Each row is a point on a landscape with many peaks, with its height.
A climber steps from a point to the highest of its 2 nearest points, and stops where none of them is higher. Distance is the straight distance between rows; heights are no part of it.
(925) height 206: [  6 -13 -47 -48  13  -4  -8  -7  -2 -21  29  18 -13  38  30 -45   4 -64
  -1 -15  23]
(726) height 363: [ -3 -22  12  -8 -12  12  16 -43  14  30 -13  -7  36 -44  27  34  12  19
  15  50 -37]
(589) height 400: [-44  20  37  21  37 -20 -79  50  -6 -61   7 -54  17 -49 -28   8   0  -9
 -16  -5   0]
(614) height 470: [-48  34   8  -3  66 -48 -13 -22  26 -34  24   2   5  48 -32  -3  28   5
  36   3  -6]
(300) height 496: [-30  38  43 -17  23 -47   3  12   6  24  35   4  21  10  12  15 -19  26
   0  33  19]
(699) height 322: [ -3  21  17  -3   2  55  -6 -32 -28  42  -8  23 -14  22   5 -40  36   1
 -34  -6 -33]
(984) height 297: [-37  23 -33 -39 -12 -27  47 -56 -39  65 -24   1   6 -37 -10 -55 -70 -25
   3  -2   3]
(545) height 314: [-56  23 -50 -38 -21 -40  50 -64 -28  20  17  21  29 -15  15 -21 -34 -28
   3 -23 -18]
(389) height 321: [ 46  -7  14  12 -22 -77   0  28  19  24  48  -7  18  18   5  58 -15  -1
  -8  49 -22]
(10) height 341: [  8 -90  20 -27 -13  11   7 -13 -44  28   0  -2  23  40 -15  -6  46 -32
  38  10  -9]
(604) height 245: [-31  49  -7  14 -21  -1  11  41  20 -29  13  44 -24 -56 -11 -41 -29  17
 -14 -61 -37]
(335) height 483: [-10  40  10  58  31   6 -32  39  42   5  -6 -59 -61  34  -8 -27   3   2
  34 -34 -10]
(255) height 352: [ 48 -27  30  28 -14   3 -10 -25   0  57  16 -38  -9  -9 -13 -36  -3 -51
 -22  19 -30]
(458) height 273: [-18 -35 -25 -30   8  26  -1 -14 -34   4 -29 -30  14 -12   4 -51 -18 -57
  -6  34  -2]
(114) height 232: [-20 -47  40 -21  18 -26 -43  32 -34 -18  32  -1  44   5  23  14  52 -58
  32  23  23]
(577) height 307: [-21 -42  62  28  -6 -24 -27  12 -25  -2  19 -18  28   3  16  43  40 -40
  -8  52  -8]
(225) height 516: [ 69 -18  17  -4 -18  50   1 -11  30 -26  14  24  -6 -56   0  24  40  47
   5 -36  -3]
(764) height 379: [ 49 -43  20  -1  -3   0 -29  13  -5  10   4 -25  13 -39 -27  -9  -2 -36
 -45  31 -32]
(239) height 87: [ 52  60   2  51  27   1  -8 -14   0  39  15   3   1   4  48 -41  20 -24
  55 -29  79]
(555) height 353: [-44  -8  -6  -5  -3 -26  -2  25 -31  -9  -1   9   7  54   0   8  11 -22
  -8  24 -22]
(858) height 457: [  0  60  20  34  50  27 -41   5  37  -6 -27 -31 -41   0 -20 -16  18  35
  35 -37  17]
(306) height 448: [-25  23  30  44  22   0 -50  49   5 -21  -9 -46 -27 -11 -15  -2  12 -13
  16 -21 -30]
(563) height 432: [ 11  29  23  -3  50  13 -15  11  27   8  -7 -18 -34   3 -38  12  29  61
  42 -24 -22]
(821) height 323: [ 26 -17 -45 -48  -6  57  18  -1 -25  43 -40  25   7 -11  19 -46  22   6
  -4   4  16]
(292) height 295: [-12   2 -21 -60  11  36  -1 -36 -31  48 -43  -1  10 -38   6 -58 -13 -22
  -5  16  -5]
(899) height 503: [  8 -18  30 -34  31   3   3 -55  -8  29  11  -8   4  32 -29  21  32  60
  26  -4  12]
(188) height 287: [  5  21 -18 -23   1   7   6 -40 -38  63 -29 -10  12  -9  -2 -83 -50 -63
   1  -9  24]
(721) height 62: [ 13  51   5  20   8   6   0 -10  -2  -1  14  -2 -21  31  15 -40 -21  -2
  11 -42  35]
(183) height 306: [-15  -5 -42 -21   5 -15  25  36  -9  17 -46   6   8  50 -19 -15  -5  -4
  27  33 -20]
(182) height 571: [ 32 -28  21 -34  18  36  -6 -16  12  12  24  30 -17  -5  -7  15  36  44
  29 -28  20]
(660) height 339: [ -1  32 -21  18  29 -27  13 -12  33 -25   2 -39 -14 -16  -2  22 -39  22
  31 -50  54]
(883) height 311: [-75   6   3 -10 -40 -36  12  14   0 -34  28  31  25 -59  12 -20 -44 -32
 -34 -12 -76]
(610) height 514: [  7  19 -18  42  -9   5   0  32  39  22 -17 -60 -27  14   3 -30   7 -12
  25  -9 -66]
(444) height 537: [ 55  -7  22  34   6  33 -31  57 -13  19 -22 -10 -49  27 -14  -7  26   9
  43 -13  34]
(677) height 443: [  2 -46  -9  -2  -3  -3 -10 -32  -7 -13 -21 -27  37 -13 -22  32 -26 -16
 -42  80 -27]
(35) height 412: [-24 -19  -1  21 -29 -56  17  10 -10   0  45  54  23  59  19   1  16 -32
  -8  25 -31]
(373) height 502: [-23 -14  47 -36 -26  32  18  17 -13  32 -20 -50  -7 -28 -14  32  -8  41
  27 -41  25]
(294) height 204: [-32  35 -69   9  -3  20  11   0   3 -42 -33  32 -37  37  -9 -25 -49   9
 -38 -47  26]
(172) height 165: [ 66 -21 -84 -41  12  28  -8 -30 -10 -32   1  41 -26  35  14 -31  19 -28
  11 -15  33]
(601) height 439: [-88  29  18   6  -8 -48 -24 -28  27 -41  51 -35  -6   1 -15  33 -31  40
 -49 -20 -25]
(706) height 350: [-74  11 -50 -27 -17 -24   8 -30  -8 -28  33  45  16 -42   8 -17 -27 -38
 -25  -4 -40]
(686) height 296: [ 61 -39  -9  19  -6 -45  21  11  10  18  10 -28   0  25 -28  48 -28  -2
  -3  13   5]
(403) height 546: [  8 -10 -17  40 -21 -20 -18  22  52  -3   4 -46 -20   6 -14  34   1   3
  -7   5 -59]
(77) height 242: [ 40   2  22   2 -31  51   4 -28 -15  46   2  50  29  11  72 -24  68  -4
  26  30  -9]
(251) height 458: [ -8  29  34 -10 -16 -10  16  -1  -1  53   7   8  19  11 -27   4 -26  54
 -44  33  24]
(349) height 356: [ -6   3 -11   0   3  61  20 -10  -1  49 -27   6 -10  24   9 -25  30  14
  23 -10  -7]
(917) height 53: [ 27  49   5  49   5  22  -1 -65 -25  16 -11   0 -26 -15   6 -34  -6  -7
 -10 -55  20]
(530) height 445: [ 39 -21 -32 -32  -7  -5  39  11   6  -7 -24   4  29   5  11  23 -25 -18
 -24  36  41]
(63) height 222: [-48  19 -43  -5 -25  21  30  28   5 -37 -22  36 -23  -6 -12 -43 -20  10
 -13 -63  -5]
(517) height 510: [ 67 -32 -19   1 -17 -23 -43  62  46 -17  11 -12 -34   6 -27  35  -3  16
  -8   4 -45]
(250) height 413: [-46  22  23 -15  12  -7 -27 -52  56 -57  38 -23 -11 -40 -13  54 -38  37
 -52 -27 -30]
(700) height 354: [ 10  19  -3  22  39   5 -22   0  14 -70 -12 -19   6 -49  -9  34  -8  40
  18 -29  56]
(665) height 340: [-23 -15  30  37 -13 -10   4 -16  -4  -4   6 -28  42 -28  20  32   3  -4
  14  47  -9]
(798) height 396: [  6 -70 -30 -54 -16  -6  35 -50 -32  53   6 -11  20  34 -15  -5  14 -15
  32  -6 -24]
(784) height 478: [  7 -20 -16 -19  23 -12   4 -13 -15 -12 -21  30  21 -15 -25  17 -24 -15
 -32  63  10]
(371) height 481: [ 47   8  34  18  35  -9  -8  35  18   9  -7  16 -27  25 -36  17  12  41
   3 -20  33]
(41) height 118: [ 52  -4 -34  27 -19  37  10 -14  19   1  -7   9 -12 -23  15 -16   5 -11
  -2 -16   6]
(137) height 72: [  7  54   1  65  11   6 -30   4   3 -11  10   3 -29  21  53 -30 -13 -28
  15  -7  71]
(930) height 475: [-63  27  19  17  -7 -53   6 -42 -10 -16  38  18  17   6 -31  11 -20  18
 -42  -4 -30]
(243) height 358: [ -3  -4  13  24 -31 -75  -4  57 -14  28  46  20  26  50  17  25  -2 -14
 -12  72 -45]
(234) height 282: [-25  38   5  25 -25  -3  14   0   1 -30  17  30  12 -82  32 -25 -35 -24
 -28   5 -35]
(368) height 414: [-13 -42 -20 -35   4  31  21  22 -13   1 -29 -17   3   8  29  37  -7   0
  14  34  57]
(950) height 444: [ 28   6  -5   4  31  14 -15  53  63 -27  -2   5 -12  14  14  51  42  39
  27  13 -20]
(97) height 512: [-23  10  28  20  22  25 -18  16 -12 -31 -26  11  -8  32  -3   5  29   7
 -17  17  10]
(149) height 374: [-13 -14  22 -12  -2  34  -6   1   7 -64  -3  -6   7 -54  24  25 -15  23
 -12 -35  24]
(1018) height 465: [ 67 -45 -28 -27  31 -19 -48  33  26 -38  -5 -16  -9  -4 -33  25   9   3
 -16  29 -12]
(483) height 393: [-79 -12 -15 -27   5 -12  -6 -46 -22 -51  31   5  28 -26  -3 -23  -6 -46
 -22 -26  -1]
(579) height 441: [ 36 -17 -26 -54  18  -6  30 -47 -12  51 -15  -9  24  47 -25  -2  16  21
  19  29   1]
(216) height 137: [ 78 -12 -51 -12  -3   8 -19 -33  15 -19  11  31 -12   3 -11 -20  13 -25
 -14  -7  -9]
(966) height 103: [ 70  30  -2  47 -15  24  -4  10  17  18  -2   1 -22 -12  42 -31  26 -39
  46  -9  21]
(674) height 577: [-37 -27  36  -8 -10   8  -9  35 -10 -34 -16  13   4  23 -34  51  -1  34
 -24  13  25]
(875) height 550: [-40  52  17  19  48 -70   4   6   8  13  35  25  26  14 -12  -6   4   2
  13  33 -18]
(832) height 45: [-14   9  -2  35  17  11  30 -88 -45  -1 -23  -2   0   1 -22 -19  -6  19
   0 -48  14]
(634) height 469: [ 17  -3   0   9 -35 -39  30  20 -22 -20  31  63  21  21   1  23  -7  21
 -18  31  -5]
(367) height 530: [-40 -20  33 -44 -19  25   6   8 -16   7 -30 -34   5  -5  -5  38 -35  26
 -33   5  12]
(267) height 281: [  3  20  23 -35 -14  34  10 -30 -25  39  10  60  16  -2  54 -45  32   8
  -9  17  -4]
(129) height 388: [ -1 -34 -13   6 -25  32  51  -6  -6  23 -16  10  20  -3  54  27   6   3
  19  26   8]
(116) height 264: [-47  50 -10   3 -30   8  23  38  17 -14  -5  -8 -19 -75  19 -29 -58  -7
 -20 -25   2]
(526) height 433: [-49   5  18  15   8 -43   2 -62 -25  -7  24  -3  27  -4 -22 -32  -7 -36
  -3 -29 -24]
(213) height 411: [ 20 -41 -10  41 -22 -20 -16  16  -4  -6  -8 -34   7 -23 -37  25   2 -35
 -22  72 -43]
(608) height 521: [ 14  -9  -5 -15  -3 -16  -2  35 -16  -3 -28  32  13  14 -35  42  -2  29
 -29  43  -2]
(132) height 410: [ 28  32  37   3  46  25 -27  64  64  -5 -22 -12 -22 -39  25  35  27  34
  14  21   8]
(935) height 395: [-46   8  37 -16   1 -11  10 -22  20 -68  33  -5   2 -66   1  62 -13  62
 -36 -34  13]
(475) height 542: [  8 -12  24   6 -60  33  29  41 -16   9  -7  24 -16 -20  19 -15  15   6
  29 -81  -6]
(218) height 326: [ 17  42 -20  36  23 -24  26  26  22  18 -21 -41  -1  30  11  22 -45   6
  26   3  63]
(70) height 185: [  4  38 -36  54 -24  -7  28   1   2 -47 -43  30 -25  66 -33   5 -36  18
 -59 -10  32]
(781) height 270: [ 35 -32 -51  18 -12 -29  33  23  10  14  -4 -22   4  52  -9  21  19  -5
  23  45 -35]
(469) height 260: [-22 -50  32 -20  25 -10 -36 -20 -37  -1  26 -14   9  53  10  -4  63 -38
  26  15  23]
(487) height 243: [-24 -36 -34 -66  -1  26 -12  -5 -23  -2   0   9  -9  12  26 -35 -14 -38
 -41   0  27]
(812) height 506: [ 12  -3  34 -15 -47  49  16  11 -13  55 -15 -16 -17 -14  13 -12  -2  39
  25 -89  36]
(493) height 602: [ 43 -41  30  17 -35  31  -5  43 -23  19 -14  26  -8  -9   9  -3  31   1
  36 -12  11]
(107) height 479: [ 48 -10 -21 -11  -3  45   3  27  63 -37 -22   0 -35 -26   3  45  27  43
  24 -12  -5]

Call two points neighbours if one is among the 2 nearest of the other. Go from one point of each pair to the other, from neighbour to neighbour, staying as high as possible. Name the lowest point that can't be avoided.
(349), (674) -> (188)
(335), (875) -> (563)
(182), (35) -> (114)
(930), (674) -> (700)
(674), (875) -> (251)
(493), (674) -> (373)
